Each row is a point on a landscape with many peaks, with its height.
A climber steps from a point to the highest of its 5 nearest points, and stops where none of them is higher. Distance is the straight distance between rows; heights are no part of it.
J_790 h=348: [142  63  54 131 131 119 147  82 108  91 178 130 172 179 175 196 177 120
 122 151 154  69 147 179 121  85 132 121 180 124 136  51  93 162 147 122
 130 148  71 179 143 152]
J_663 h=389: [138 109  92 111 144 102 156 115 116 106 143 129 145 140 163 160 152 115
 102 129 104 104 147 165 129 119  92 155 173 134 131  85 122 115 161 125
 122 139  84 153 157 154]
J_91 h=669: [119 190 175 108 137 138  99 159 132 169  86 104 114  95  90  60  84 137
 139  95 140 174 120  71 132 151 145 105  75 112 127 189 146 101  91 114
 143 131 162  83  94 101]
J_681 h=268: [153  59  44 131 137 106 162  81 109  81 171 139 182 181 210 198 189 110
 121 147 151  56 147 167 128  87 128 131 191 106 122  42  92 169 164 103
 142 152  82 200 156 149]
J_845 h=711: [101 201 198 118 143 147  95 189 165 163  78  97 117  71  67  63  90 137
 133 103 132 200 119  64 148 160 141 106  59 134 107 195 134 102  68 137
 140 126 162  60  91  83]
J_787 h=627: [132 168 162 113 123 154 108 151 130 171  98 102 110  93  91  96  75 153
 140 138 162 149 104  84 106 141 136  92  73 118 145 193 151 120  92 119
 138 128 165  95  88  94]
J_491 h=553: [ 97 190 173 144 146  96 121 157 141 134 122 119 131 122 104  63  86 116
 118 106  92 171 126  99 152 119 120 146 117 132  89 173 133 105 144 131
 133 110 138  93 157 123]
J_840 h=775: [125 146 160 156 137  87 139 145 137 101 126 115 128 128 152  88  94 101
 143 132  92 125 145 112 151 135 113 142 143 116 108 122 133 121 145 132
 122  92 147 125 144 155]
J_323 h=671: [131 183 169 107 124 143 104 153 129 166  91 108  99 103  96  74  80 129
 140 108 137 156 125  80 118 131 130 114  96 114 121 184 148 107 107 120
 133 127 166  98 112 113]
J_18 h=420: [148  86  79 111 121 131 146  91 103 128 143 130 130 138 150 183 152 119
 120 117 127  93 141 158 106 118 109 132 163 116 152  84 138 130 131 119
 104 143  88 165 142 144]
J_268 h=862: [148 102 119 100 107 179 104 125 103 157 130 166 101 126  85 146 155 160
 138 143 163 144 103 172 108 131 137  94  78 124 185 130 145 141 122 142
 121 161 143 114 113 107]
J_173 h=808: [115 196 187 114 137 133  92 177 153 167  89  95 118  80  88  60  87 135
 143 103 130 191 124  62 143 155 143 106  70 118 106 187 136  98  81 132
 148 126 157  67  97  94]
J_201 h=95: [132 136 151 143 131 101 147 141 156 108 121 124 128 140 168 103 130 121
 133 141  87 106 146 118 147 127 113 167 159 126 101 110 128 139 139 135
 127 107 116 143 152 157]
J_389 h=696: [109 160 159 151 143  82 135 148 141 110 133 116 134 122 123  74  84 101
 131 116 111 148 135 107 150 132 116 143 134 121 108 152 130  98 138 142
 124  96 150 106 144 146]
J_738 h=605: [145 163 153 118 117 169 112 154 119 156  97 112 102 105  96 107  89 156
 144 140 142 139 113 100 108 126 129 105  88 128 145 184 146 130  94 107
 133 115 159  99  98 110]
J_628 h=755: [140  92 115 101 113 178  92 111 102 155 142 165 116 132  94 159 147 144
 130 148 167 140 107 172 104 130 134  86  85 122 192 127 139 139 126 141
 105 156 144 128 111 107]
J_47 h=835: [133 140 154 128 148 115 137 149 136 117 126 118 138 117 118 100  89 122
 134 139 121 140 133 116 143 115 129 130 122 117 111 151 129 122 131 146
 128 103 136 105 130 147]
J_987 h=570: [115 189 177 115 135 155  90 171 144 176  95  97 112  82  80  68  73 151
 127 107 165 184 118  93 129 147 148  90  47 112 140 182 142 102  75 130
 145 137 165  68  77  85]
J_94 h=566: [120 177 172 117 127 156  88 164 124 170 104  99 107  84  82  83  80 167
 128 123 171 164 110  99 120 150 151  77  36 111 164 192 145 116  75 119
 141 131 178  72  78  81]
J_749 h=491: [143  81  76 108 118 132 139  93 114 132 140 141 126 127 144 177 152 128
 126 117 140  92 131 158 106 135 117 128 152 116 140  95 143 132 125 118
 109 138 106 167 126 138]
J_607 h=484: [112 136 111 138 145  78 172 119 148  90 155 134 157 154 170 143 154 108
 112 144  84 113 157 160 129 118 100 173 182 136 100  83  96 110 181 132
 135 140  90 159 148 152]
J_159 h=433: [142 124 152 127 138 155 127 159 136 122 117 134 124 124  95 127 110 144
 124 151 146 126 131 124 131 113 130 125 106 132 123 157 124 127 114 140
 138 106 122 111 118 127]
J_230 h=303: [147  41  77 106 111 164 116  81 101 143 125 150 136 161 152 211 189 132
 136 163 183 108  92 160 126 126 169  98 130 140 185  91 127 168  99 141
 107 149 140 163 116 120]
J_27 h=436: [138 154 146 109 107 169 104 147 119 163  88 115  96 103  97 128 100 170
 148 151 155 136 110 103 107 143 135  93  69 128 151 190 153 135  74 130
 144 115 173  90  98  94]
J_307 h=473: [120 148 144 151 129  97 163 141 158  98 137 125 128 145 174 113 132 120
 119 143  79 108 154 138 138 121 101 176 174 140 102 100 119 136 163 142
 120 128  98 146 154 164]
J_420 h=347: [140  49  60 114  95 156 125  71  95 142 134 151 131 172 151 216 193 136
 121 157 168  84 107 172 118 108 157 116 160 139 182  77 123 172 114 119
 114 167 110 166 129 137]
J_933 h=609: [144  45  78 111 110 160 118  83 105 144 143 137 136 151 135 204 171 131
 134 161 174 107 103 166 110 131 155  94 125 124 181 100 132 158 102 142
 104 139 139 163 109 114]
J_639 h=688: [ 85 210 213 185 141 102 129 179 172 104 132 100 112 103  96  43  81 135
 123  79  59 178 143  79 140 148 118 152 115 156  66 178 132 120 146 119
 139 102 138  86 148 111]
J_781 h=821: [124 167 176 119 135 126 118 154 130 147 121 115 120 112  95  85  78 121
 120 120 124 160 128 103 134 103 124 133 110 114 121 178 136 111 121 131
 130 111 148 101 137 136]
J_856 h=367: [140 124 134 115 124 172 128 141 122 140 115 155 114 113  84 126 123 145
 126 144 142 124 118 130 124 117 143 128  96 138 136 155 129 132 107 131
 137 125 125 103 113 114]
J_620 h=399: [141  98  73 116 143 111 166  94 107  95 160 115 160 138 157 178 150 111
 110 117 113  93 148 179 125 103 105 142 182 119 126  74 110 121 164 135
 121 144  83 165 152 147]
J_831 h=503: [146  73  58 120 121 139 143  80  96 137 156 125 127 153 150 191 158 131
 117 129 145  80 136 172 111 114 121 124 167 119 153  93 128 150 129 121
 106 146  77 170 149 148]
J_999 h=693: [145  51  77 115 109 149 117  86 109 141 147 144 132 136 135 190 157 128
 134 146 162 103 105 172 105 139 146  95 133 117 173  97 129 155 108 128
 105 137 136 167 111 121]
J_30 h=438: [144  98  75  91 135 123 141 102 110 124 138 135 129 138 153 168 153 126
 111 113 119  99 140 166 122 123 101 143 157 120 133  86 137 130 145 129
 118 140  93 162 145 146]
J_801 h=58: [133 135 139 137 129 101 151 128 145 115 122 137 138 149 170 127 148 124
 123 137  91 114 147 136 148 129 102 174 165 138 105 101 121 140 158 128
 128 125  95 150 147 156]
J_34 h=725: [119 193 170 115 131 135  98 174 142 171  90  98 104 102  93  60  89 133
 142  96 134 180 120  67 132 151 139 119  89 121 108 185 135 105  97 117
 138 130 155  88 101 100]
J_141 h=460: [ 96 185 174 160 148  82 125 155 135 112 135 126 138 118 109  62  85 107
 122 106  95 169 128  94 155 134 130 151 123 136  93 152 121 103 152 140
 137 100 148  99 141 121]
J_410 h=571: [115 194 196 122 138 154  86 193 155 165  88  89 112  74  67  57  80 150
 122 100 145 198 121  74 136 149 148 102  40 126 119 188 137 101  70 134
 142 132 165  52  75  84]
J_443 h=659: [ 85 213 225 194 133 105 135 179 173 116 122  94 100  89  90  51  77 134
 130  75  53 169 149  75 136 146 110 141 109 153  61 184 128 127 136 124
 151  99 145  89 157 114]
J_258 h=341: [145  93  57 134 160  96 169 104 110  86 169 114 167 155 184 179 166  95
 131 121 119  84 151 177 116 100 119 143 192 116 114  52  95 121 166 136
 130 133  87 176 144 153]
J_792 h=617: [133 132 149 141 139 103 144 143 152 107 117 118 138 131 159 111 116 103
 144 147 109 115 148 114 142 122 114 145 143 128 105 124 132 133 137 136
 130 103 123 135 140 152]
J_303 h=796: [134 125 149 135 138 131 135 153 148 118 122 130 139 122 121 115 102 124
 135 146 131 132 141 115 132 117 124 133 118 131 108 143 122 130 118 142
 127 105 118 116 128 138]
J_537 h=448: [145  71  59 130 119 135 144  84 102 120 162 129 147 160 159 204 164 128
 115 132 151  76 134 174 118  93 125 125 169 134 158  78 115 153 142 126
 111 150  73 168 146 145]
J_698 h=40: [157  30  62  73 107 172 110  60  91 157 116 175 148 163 161 233 222 132
 134 163 207 110  84 167 118 112 160 105 138 130 227  70 137 172 122 126
 114 174 148 161 124 142]
J_209 h=651: [142  96 104 111 120 165 108 115 110 141 137 171 128 116  94 147 139 144
 132 135 162 125 119 163 110 132 143 112  96 121 178 121 136 129 126 136
 130 139 124 124 102 111]
J_292 h=665: [105 198 180 119 137 131 102 166 145 165  91 104 102 109  92  53  90 127
 136  94 102 178 125  67 141 142 130 126  96 132  94 190 139 107 108 115
 140 126 146  84 123  99]
J_909 h=283: [136 140 153 148 127 104 149 136 158 109 126 114 122 139 167 110 115 103
 130 136  92 111 144 119 148 128 114 156 154 120  97 121 132 132 144 134
 126  97 129 135 153 158]
J_943 h=778: [102 198 190 130 137 129  88 188 157 160  85  91 108  92  82  61  95 133
 146  88 114 188 125  59 147 163 139 116  73 137  83 194 131 108  89 125
 144 120 152  75 101  93]
J_364 h=478: [146 120 127 108 105 180 112 133 112 146 118 167  95 116  93 137 146 161
 128 140 151 136 116 142 120 131 142 118  85 135 153 145 144 132 114 140
 132 131 130 106 104 104]
J_709 h=313: [ 85 215 219 168 122 110 112 186 176 130 100  95  93  87  96  55  71 136
 148  82  59 177 144  56 143 158 118 126  99 152  63 201 130 126 125 119
 148 101 157  92 145 108]
J_695 h=595: [121 185 169 117 130 130 109 156 129 153 110 112 105 110  98  73  90 129
 135 106 114 162 126  82 127 123 123 128 112 111 110 185 140 100 113 117
 131 121 153  93 135 120]
J_898 h=770: [138  94 112  86  98 181  86 114  92 165 126 162 107 137  82 165 155 159
 147 156 168 148 103 163  99 129 135  85  82 126 192 136 148 147 122 135
 103 159 158 131 113 105]
J_574 h=782: [128 145 158 140 144 103 140 143 146 112 128 117 136 120 135  93  97 105
 137 131 116 130 143 113 143 122 116 136 132 121 115 145 131 122 137 140
 127  93 144 111 138 155]
J_725 h=743: [142 157 169 116 118 147 121 152 118 158 108 114  99 113 104 106  82 143
 133 133 136 140 125  98 114 112 122 119 102 116 135 187 144 124 109 125
 130 118 141  99 125 121]
J_183 h=308: [ 94 189 193 206 145  79 147 155 178  88 148 115 128 115 121  47  81 121
 117  91  74 151 145  75 153 170 114 166 141 149  39 145 115 104 159  97
 151  95 124 119 140 122]
J_77 h=759: [111 153 137 164 125  91 177 128 165  94 155 121 144 147 166 114 137 113
 116 139  76 102 157 145 146 119 106 178 176 142  99  87 106 131 173 136
 124 138  87 149 151 171]
J_508 h=795: [139  71 105  98 111 173  97 102  88 150 140 158 123 135  96 190 150 138
 139 161 176 124 102 184 108 130 145  80  94 120 200 123 139 151 119 146
 101 151 147 138 109 103]
J_112 h=301: [141  56  43 136 121 110 156  73 100  91 176 139 172 183 190 202 184 116
 120 160 163  62 149 172 125  86 136 130 189 115 134  53  88 164 156 108
 133 149  73 177 144 144]
J_707 h=888: [106 170 154 177 123  74 157 134 147  95 138 110 116 120 161  74 105  98
 114 101  66 107 136 111 156 146 113 182 169 133  90 132 135 108 158 116
 120 100 140 144 146 163]
J_989 h=97: [149  39  60 112  98 157 116  75  99 153 128 161 131 167 152 218 195 131
 123 156 177  99  89 168 122 116 160 115 150 142 186  77 124 171 115 122
 106 158 130 170 126 140]
J_837 h=608: [116 194 177 116 137 132 105 165 134 159  91 106 103 109  91  60  90 127
 135  91 122 177 122  67 138 142 132 135  98 125 102 176 132 103 111 111
 137 126 152  91 121 105]
J_875 h=653: [141  58  73 115 104 149 128  75 116 143 143 136 126 151 137 199 158 135
 134 143 159  96 115 164 107 140 144 107 147 121 168  96 127 162 112 122
 103 135 116 166 125 132]
J_958 h=729: [139  66  99 108 112 149 112  92 109 138 150 153 134 135 111 175 143 131
 131 141 172 114 101 171 104 144 128  84 111 117 177 113 131 136 126 140
 117 143 141 152 106 113]
J_418 h=929: [110 166 149 171 132  75 145 137 136  92 134 122 131 118 150  80  96  98
 128 115  80 125 139 104 157 153 123 165 160 122  89 135 135 105 155 121
 129  92 148 125 148 157]
J_750 h=760: [142 122 156 132 140 118 134 144 149 107 120 124 137 124 145 121 109 115
 141 150 124 124 142 113 139 122 119 141 128 120 102 134 128 134 122 145
 128  95 116 122 132 146]
J_157 h=180: [143  38  53  98 103 163 131  63  82 148 131 177 140 174 164 231 214 141
 108 156 185  96  97 177 116  93 152 111 166 151 210  60 117 161 137 124
 109 193 123 154 136 151]
J_631 h=293: [ 91 213 211 143 135 121 100 181 171 147  85  90 102  89  88  64  88 128
 155  87  88 174 136  57 153 159 124 117  91 139  73 204 137 125 105 126
 144 109 156  81 123  94]
J_404 h=858: [ 91 213 211 165 129 110 106 178 171 144  90  91  93  93  89  57  83 129
 151  87  80 176 143  65 147 154 122 121  96 146  66 195 129 120 113 119
 146 109 152  80 140 101]
J_888 h=658: [118 142 122 155 138  80 176 122 153  69 168 131 157 162 173 138 157 107
 117 147  83 105 156 155 124 125 104 177 195 140  86  84  91 111 187 134
 136 140  88 158 141 163]
J_624 h=517: [139 107 115 112 125 162 116 128 117 135 135 165 126 110  94 136 131 154
 121 138 153 129 126 136 119 126 142 130  94 134 149 130 135 123 123 146
 134 135 112 104 103 116]
J_817 h=402: [150  90  93 102 112 143 128  96 129 127 136 159 143 123 127 149 144 116
 124 126 150 117 129 144 117 143 123 125 122 116 137 102 143 125 131 126
 136 127 112 145 107 120]
J_105 h=599: [131 113 117 113 126 111 144 122 140 118 113 148 136 141 168 128 149 126
 124 136 111 104 146 130 132 136 105 158 157 135 106 112 131 126 130 122
 130 121  97 144 142 140]
J_158 h=314: [139  95  56 137 152  95 166 106 116  72 171 120 169 166 203 173 174  88
 128 130 112  81 145 170 117  96 121 149 200 110 102  35  89 125 168 131
 132 132  96 199 158 161]
J_233 h=700: [138  49  82 118 113 149 111  87 108 144 155 149 139 139 123 197 157 127
 139 142 170 107 101 167 115 143 152  88 117 121 183 106 132 149 109 134
 110 131 142 161 110 122]
J_111 h=510: [138 117 131 121 136 110 136 132 150 105 120 138 141 141 171 120 139 127
 128 143 111 109 148 122 141 134 112 156 148 124  97 113 135 142 142 128
 131 110 102 141 142 151]
J_241 h=588: [146  74  67 118 114 146 137  83 103 141 142 127 123 146 136 190 158 130
 124 127 153  81 120 164 104 127 124 111 155 126 162  92 129 154 120 118
 102 141 100 169 136 141]
J_384 h=410: [ 86 189 195 201 143  83 138 158 163  98 139 121 139 116 109  48  85 120
 114  91  79 164 146  79 157 162 118 163 124 155  57 157 117  98 150 112
 145  95 129 107 142 119]
J_494 h=297: [127 115  77 143 153  76 173 107 130  67 165 133 168 161 185 156 167  89
 125 137  88  98 151 171 121 120 108 154 201 129  93  55  88 101 175 127
 137 139 103 172 148 154]
J_967 h=716: [142 103 115  89  95 184  90 113 102 170 112 166  92 128  83 141 152 162
 149 150 171 154 101 149 107 131 139  97  65 122 187 147 149 151 121 132
 115 157 163 127 113 102]
J_610 h=365: [137 122 107 111 136 108 154 121 134 113 127 143 148 136 160 144 156 129
 112 137  95 116 150 152 131 120  99 158 173 135 114  93 121 122 155 128
 122 139  95 156 152 142]
J_994 h=569: [133 177 162 113 126 142 108 151 129 171  84  93 108 102  98  73  76 132
 137 122 153 158 117  78 116 144 132 105  80 115 136 183 143 117  91 119
 141 129 162  91  95 110]
J_923 h=392: [143  51  52 116  97 154 136  74  99 123 144 156 137 175 157 218 192 139
 114 143 158  81 112 170 120  94 160 120 175 143 181  73 115 161 130 114
 109 175  93 164 132 147]
J_857 h=412: [105 193 178 121 131 118 102 165 135 149  95 108 104 114  92  58  97 127
 131  88  99 178 133  78 139 137 132 143 114 133  93 184 131 111 123 118
 138 124 143  89 143 108]
J_986 h=403: [134  48  39 119 111 136 139  66  95 114 160 166 155 174 159 218 194 132
 114 153 175  71 121 182 125  82 148 123 179 144 170  61  96 154 153 115
 128 175  84 163 126 150]
J_978 h=317: [137 100  60 137 156  89 166 115 113  74 170 117 168 156 195 173 169  90
 129 131 105  88 154 170 119 113 113 158 206 115 102  44  91 108 179 133
 128 137  98 188 147 153]
J_905 h=105: [126 120 110 123 144  94 167 117 129  94 141 143 160 148 161 152 158 114
 108 139  89 115 151 164 138 113  99 160 179 139 112  91 105 113 172 136
 126 146  90 155 154 150]
J_172 h=732: [133  57  92 107 114 151 106  94 107 138 144 146 131 138 110 193 151 136
 138 154 178 113 112 175 106 139 145  77 106 118 183 112 127 153 113 142
 105 139 142 154 101 116]
J_126 h=815: [139 143 166 120 144 142 120 157 129 135 126 112 122 119 101 100  84 136
 122 134 133 142 136 113 132 104 123 123 110 120 127 174 131 121 114 137
 127 102 134 102 132 136]
J_688 h=118: [141  42  85  98 121 179  97  88  89 156 125 158 134 150 126 217 182 137
 140 173 194 119  85 172 134 109 177  83 112 122 205 101 129 165  94 157
 109 146 153 147 112 113]
J_136 h=805: [145  41  56 103  98 158 126  70  91 145 128 169 131 174 160 219 203 143
 119 162 175  90  90 175 122 103 155 111 160 140 192  68 126 167 123 118
 108 175 123 161 130 145]
J_247 h=626: [114 182 174 121 140 112 118 160 131 144 114 119 114 119  99  72  82 119
 120 103 110 165 130  96 136 108 121 133 120 122 110 172 138 103 132 129
 131 117 150  96 146 123]
J_457 h=81: [148  28  73  85 106 179 109  66  93 151 110 171 150 165 150 232 212 137
 137 168 205 127  87 161 129 107 167  96 127 127 212  81 140 172  98 142
 118 164 152 154 118 133]
J_299 h=552: [150  52  65 124  99 156 116  77 110 147 132 140 132 156 150 205 169 136
 131 146 162  91 108 168 113 132 157 106 146 139 168  89 125 168 110 123
 110 147 114 168 131 135]
J_982 h=333: [ 88 199 209 221 149  86 147 174 182  84 146 112 130  98 110  40  71 123
 116  82  68 159 144  67 150 156 108 151 124 158  45 150 116 107 149 117
 148  92 119 109 148 125]
J_314 h=83: [145  34  59  90 100 162 117  62  90 145 125 174 137 169 160 224 209 147
 124 162 188 105  85 177 117 105 162 108 149 141 202  69 128 164 118 126
 114 176 132 162 129 151]
J_580 h=829: [146  59  99  98 115 174  98 108  85 156 136 148 131 138  88 201 163 152
 148 167 176 137  94 176 111 122 150  76  97 122 207 128 133 156 112 149
 100 153 161 133 118 104]
J_221 h=726: [101 199 193 129 133 124  94 174 152 158  80 100 106  93  92  57  95 127
 152  91 103 185 125  61 143 155 131 131  90 140  80 188 130 108 102 123
 144 120 153  79 119  95]
J_976 h=769: [106 168 163 142 148 100 135 155 134 127 136 122 134 114 112  70  86 106
 124 117 104 159 132 107 139 113 116 128 121 127 111 158 124 105 135 139
 130  98 149  99 142 138]
J_170 h=141: [123 121 125 126 144  92 164 123 140 103 142 132 149 153 173 138 156 121
 107 149  89 112 154 150 133 117  96 170 182 143 110  98 118 113 170 131
 128 131  88 147 149 149]
J_498 h=269: [144  75  41 135 142 102 166  89 113  83 179 123 176 174 223 187 188 107
 129 142 137  62 146 159 108  82 119 137 202 108 111  32  97 152 165 108
 139 143  83 203 168 154]
J_954 h=124: [149  34  73  89 109 179 110  73  92 152 119 161 154 165 141 216 204 132
 139 165 196 118  82 166 135 114 171  97 124 134 205  80 134 168 100 141
 114 158 148 158 117 123]
J_779 h=467: [137 151 140 113 110 174  94 145 115 153  87 122  89  90  85 125 116 168
 151 159 167 145 104 106 122 147 149  86  55 132 166 184 155 140  72 134
 147 121 172  81  75  83]
J_877 h=919: [123 157 164 131 146 124 129 155 132 138 123 125 126 115 104  94  82 121
 124 130 120 147 141 109 134 102 123 127 128 115 117 165 135 122 128 133
 119 106 139 100 139 138]
J_67 h=763: [133  67 103 112 117 162 103  95 108 146 147 150 137 141 100 185 149 142
 138 161 176 118 101 175 108 133 152  85 106 124 193 117 128 145 123 146
 106 145 148 147 104 110]
J_582 h=826: [129 177 168 113 123 144 113 154 123 162 102 113 106 110 100  87  75 133
 128 121 128 146 126  95 119 121 126 116 101 117 123 186 140 114 107 118
 128 119 151  93 122 122]
J_615 h=509: [ 89 199 196 147 138 113 105 171 143 137 107 105 106 112  97  57  92 135
 127  79  85 182 133  75 145 138 124 142 107 144  79 187 133 106 133 129
 151 117 146  88 149 101]
J_832 h=644: [152  71  69 116 108 146 128  84 110 137 149 130 125 140 136 187 154 126
 128 134 160  86 121 165 109 137 133 113 143 118 154  99 135 153 118 120
 109 137 111 168 125 138]
J_359 h=606: [154  77  76 109 108 145 125  78 115 135 139 140 135 134 140 179 147 122
 125 131 147 100 125 161 105 146 119 114 146 122 162 104 144 148 129 126
 114 138 115 159 122 139]
J_95 h=580: [ 90 185 188 182 146  78 140 157 161 110 137 121 135 115 100  54  89 117
 110 100  82 172 131  83 157 152 124 152 121 142  71 161 117  98 149 125
 138  92 135  95 149 111]
J_604 h=65: [144 142 128 112 106 178  91 139 115 152  92 134  84  96  87 132 134 169
 155 153 156 130 107 106 116 140 153  96  63 138 161 178 155 152  84 134
 144 128 166  93  89  92]
J_89 h=419: [141  59  57 132 118 136 146  74  95 117 165 139 148 178 154 208 173 139
 112 140 160  74 132 184 115  89 140 117 179 135 158  74 109 164 144 121
 111 174  70 163 150 143]
J_901 h=256: [140 112  78 125 158  87 169 108 122  82 162 120 164 149 167 166 160 100
 117 127  95  98 158 166 121 109 104 153 186 124 111  71  96 105 172 134
 126 134  88 162 149 154]
J_653 h=810: [114 152 149 171 131  87 170 134 164  90 153 123 117 147 163 105 126 109
 113 121  71 105 149 139 144 121 108 184 182 138  97 108 112 127 169 142
 119 121 100 153 154 171]
J_460 h=674: [118 194 172 118 136 142  94 168 144 167  91  99 112  89  89  69  84 137
 138 102 153 179 116  75 130 155 144 102  62 114 123 180 140  97  83 131
 147 134 158  74  77  96]
J_61 h=528: [130 116 101 100 142 117 145 117 121 117 123 142 134 136 162 147 159 125
 117 133 105 119 143 150 132 128 100 152 162 131 120  97 137 116 148 123
 120 136  93 158 143 140]
J_773 h=549: [145 107 118 104 132 141 126 128 137 120 126 160 144 124 122 139 130 133
 126 137 148 113 134 127 130 133 131 139 115 129 124 123 135 118 122 128
 137 119 116 126  98 126]
J_135 h=511: [149  91 109 102 121 151 117 103 123 119 137 169 137 119 117 143 137 130
 131 134 154 123 123 147 113 139 132 122 110 123 146 123 143 117 120 134
 138 131 116 123 103 120]
J_219 h=654: [105 170 159 142 145  99 129 150 132 119 127 126 132 119 110  70  86 109
 124 114 107 167 131 106 147 123 123 138 118 122 102 160 131 102 144 132
 125 109 145 100 145 137]
J_746 h=286: [148  92  48 148 150  88 173  98 130  88 179 129 172 169 234 176 188  85
 114 128 110  55 135 170 107  94 115 161 211  99 100  27  95 139 176 115
 127 144  87 210 173 163]
J_975 h=722: [137  49  89 107 117 164 105  87 101 144 143 149 129 146 110 201 165 139
 138 168 185 119  96 180 113 137 153  83 115 123 195 111 131 155 103 148
 105 143 147 156 108 108]
J_946 h=534: [ 83 199 208 211 145  97 143 173 184  95 151 112 122 106 102  49  71 128
 117  83  62 172 142  79 149 152 110 152 120 152  57 169 117 119 152 122
 147  94 128  99 141 124]
J_394 h=541: [130 159 152 122 107 159  92 153 117 164  94 109 110  86  88 119  92 169
 138 152 179 146  99  96 125 148 146  75  48 124 172 198 150 133  81 127
 143 122 177  78  76  90]
J_88 h=591: [124 181 169 112 125 145 101 163 134 164  96 101 105  87  86  75  74 161
 141 123 167 171 109  83 119 147 145  85  57 113 150 192 146 114  75 122
 146 128 169  83  77  88]
J_6 h=870: [119 163 153 165 130  78 146 138 151 101 129 111 121 125 159  83 101  96
 129 122  80 115 139 111 151 139 119 167 158 120  92 124 132 114 145 131
 124 103 148 137 153 158]
J_177 h=624: [143 101 118 101 127 123 130 120 134 118 119 148 140 132 151 134 142 126
 129 147 131 112 145 119 132 132 112 147 141 131 107 114 132 119 131 127
 143 112 104 139 124 135]
J_686 h=440: [140  86  68 114 141 121 156 100  97 118 158 120 145 144 152 181 153 118
 115 115 130  89 147 174 110  99 115 131 172 118 149  73 119 133 149 123
 118 144  72 163 148 150]
J_151 h=370: [141 143 147 117 115 168 119 155 121 156 100 135  99 110  93 126 112 162
 135 150 144 127 113 115 112 120 137 115  88 137 141 170 138 129  99 116
 138 116 139  99 109 109]
J_516 h=401: [149  79  94  93 121 136 123  94 115 132 131 159 130 128 137 157 144 118
 124 129 145 105 126 144 118 148 114 124 125 116 139  97 140 119 128 124
 130 131 107 151 117 130]
J_190 h=309: [134 104  55 132 154  84 172 108 118  73 170 122 162 157 204 168 182  92
 131 123  95  82 142 171 114 109 113 165 218 108  91  37  83 117 173 117
 128 136 105 202 152 161]
J_819 h=662: [135 150 157 118 124 166 118 146 117 162 107 115 101 106  96 116  91 151
 129 144 141 132 116 115 109 114 131 113 100 123 132 174 145 130 100 118
 125 112 149 100 116 123]
J_229 h=668: [133 165 160 112 118 160 111 149 118 160  99 105 104 103 102 103  83 152
 144 138 151 143 120  94 111 136 123 105  82 121 143 185 146 122  97 121
 137 123 159  97 100 105]
J_814 h=663: [118 154 154 169 123  97 159 134 153 103 136 117 116 136 174 101 122 109
 127 123  72 108 146 125 143 124 103 174 175 126  93 113 131 132 163 133
 114 113 118 143 157 170]
J_333 h=547: [147  97 105  97 127 140 128 121 128 113 124 159 140 129 127 137 144 127
 127 136 146 113 135 138 126 137 125 142 119 124 129 120 131 121 128 131
 139 124 107 130 111 120]
J_549 h=664: [145 102 127 108 137 130 130 127 135 118 115 150 142 125 123 126 129 131
 132 137 133 115 139 120 135 134 126 140 121 134 108 128 129 126 117 132
 138 111 103 115 118 131]
J_799 h=822: [ 87 189 186 163 148  99 126 166 147 123 118 112 123 118  99  57  91 131
 117  92  82 180 131  91 149 137 119 152 115 148  78 175 124 106 146 129
 140 106 135  95 148 109]
J_118 h=841: [108 164 145 166 131  83 157 137 153 106 136 109 111 123 167  84 105  95
 119 113  70 111 140 119 155 126 109 175 164 126  93 122 132 130 156 132
 116  97 138 139 154 169]
J_858 h=545: [120 194 186 120 130 157  88 176 139 176 100 104 109  78  80  71  83 162
 119 103 163 190 106 101 122 154 149  85  24 118 152 182 147 109  70 122
 141 140 172  53  87  83]
J_796 h=404: [ 93 216 230 219 139  95 157 189 171  86 145 107 109  81  96  31  58 126
 104  60  45 167 161  59 135 142 102 147 122 163  51 171 124 107 149 123
 156  79 143 102 148 132]
J_546 h=364: [126 120  91 130 151  77 174 113 134  75 158 131 167 156 172 157 174 105
 117 139  87 108 158 166 127 116 105 163 193 137  98  74  92  96 177 134
 136 142  96 161 143 146]
J_521 h=679: [104 175 160 166 140  73 134 147 140  99 129 120 140 127 124  66  87 102
 126 111  94 151 135  92 163 147 126 155 136 130  91 144 129 101 157 127
 131  93 154 112 142 137]
J_249 h=263: [146  80  58 130 150 111 159  95 108  89 179 120 170 162 178 190 166 111
 121 137 138  79 155 177 118  96 125 131 184 114 134  55 101 142 157 129
 127 139  79 174 149 155]
J_119 h=418: [130  96  72 108 144 117 157 101 106 111 155 123 141 138 157 178 157 118
 112 120 115 102 152 175 117 106 101 140 170 119 136  80 127 119 158 129
 120 144  73 160 153 156]
J_41 h=868: [108 166 147 181 124  81 169 133 146  92 139 112 106 133 167  85 112  95
 114 103  66  98 141 126 151 129 108 183 183 132  84 118 132 115 165 126
 121 103 122 143 155 167]
J_103 h=529: [120 194 199 117 133 174  81 189 143 176  99  93  95  68  59  65  77 167
 115 104 152 201 121  90 133 152 155  94  30 120 136 184 148  95  61 137
 140 130 178  48  80  73]
J_208 h=613: [ 87 212 213 182 130 108 120 182 167 123 111  95  97  97  96  54  85 137
 132  84  69 171 151  70 140 152 115 137 108 147  62 193 123 127 123 120
 148 103 142  92 156  99]
J_287 h=310: [155 123 115  97  94 196  94 130 107 155  90 146  82 120  86 132 154 164
 155 143 165 145 108 125 118 137 143 104  63 142 180 161 154 153 107 130
 131 147 163 101  99  90]
J_724 h=463: [ 95 177 162 183 134  69 141 141 148  88 135 120 134 120 143  51  91 101
 120  98  77 136 135  88 154 168 116 171 150 139  66 133 128  92 160 104
 130  97 138 124 148 129]

Call two points neighbours if one is among the 5 nearest of the other. Go from one point of each pair to the other, from neighbour to neighbour, staying as high as possible. Name the lowest point that can't be avoided.
J_580 / J_268 -> J_898
J_580 / J_136 -> J_923
J_877 / J_418 -> J_840
J_404 / J_580 -> J_624
J_582 / J_173 -> J_323
J_173 / J_404 -> J_221
J_582 / J_877 -> J_781

For each start below, name the point where the climber stops.
J_30 -> J_877
J_610 -> J_877
J_537 -> J_580
J_112 -> J_580
J_18 -> J_580
J_233 -> J_580
J_779 -> J_582
J_494 -> J_418
J_905 -> J_418
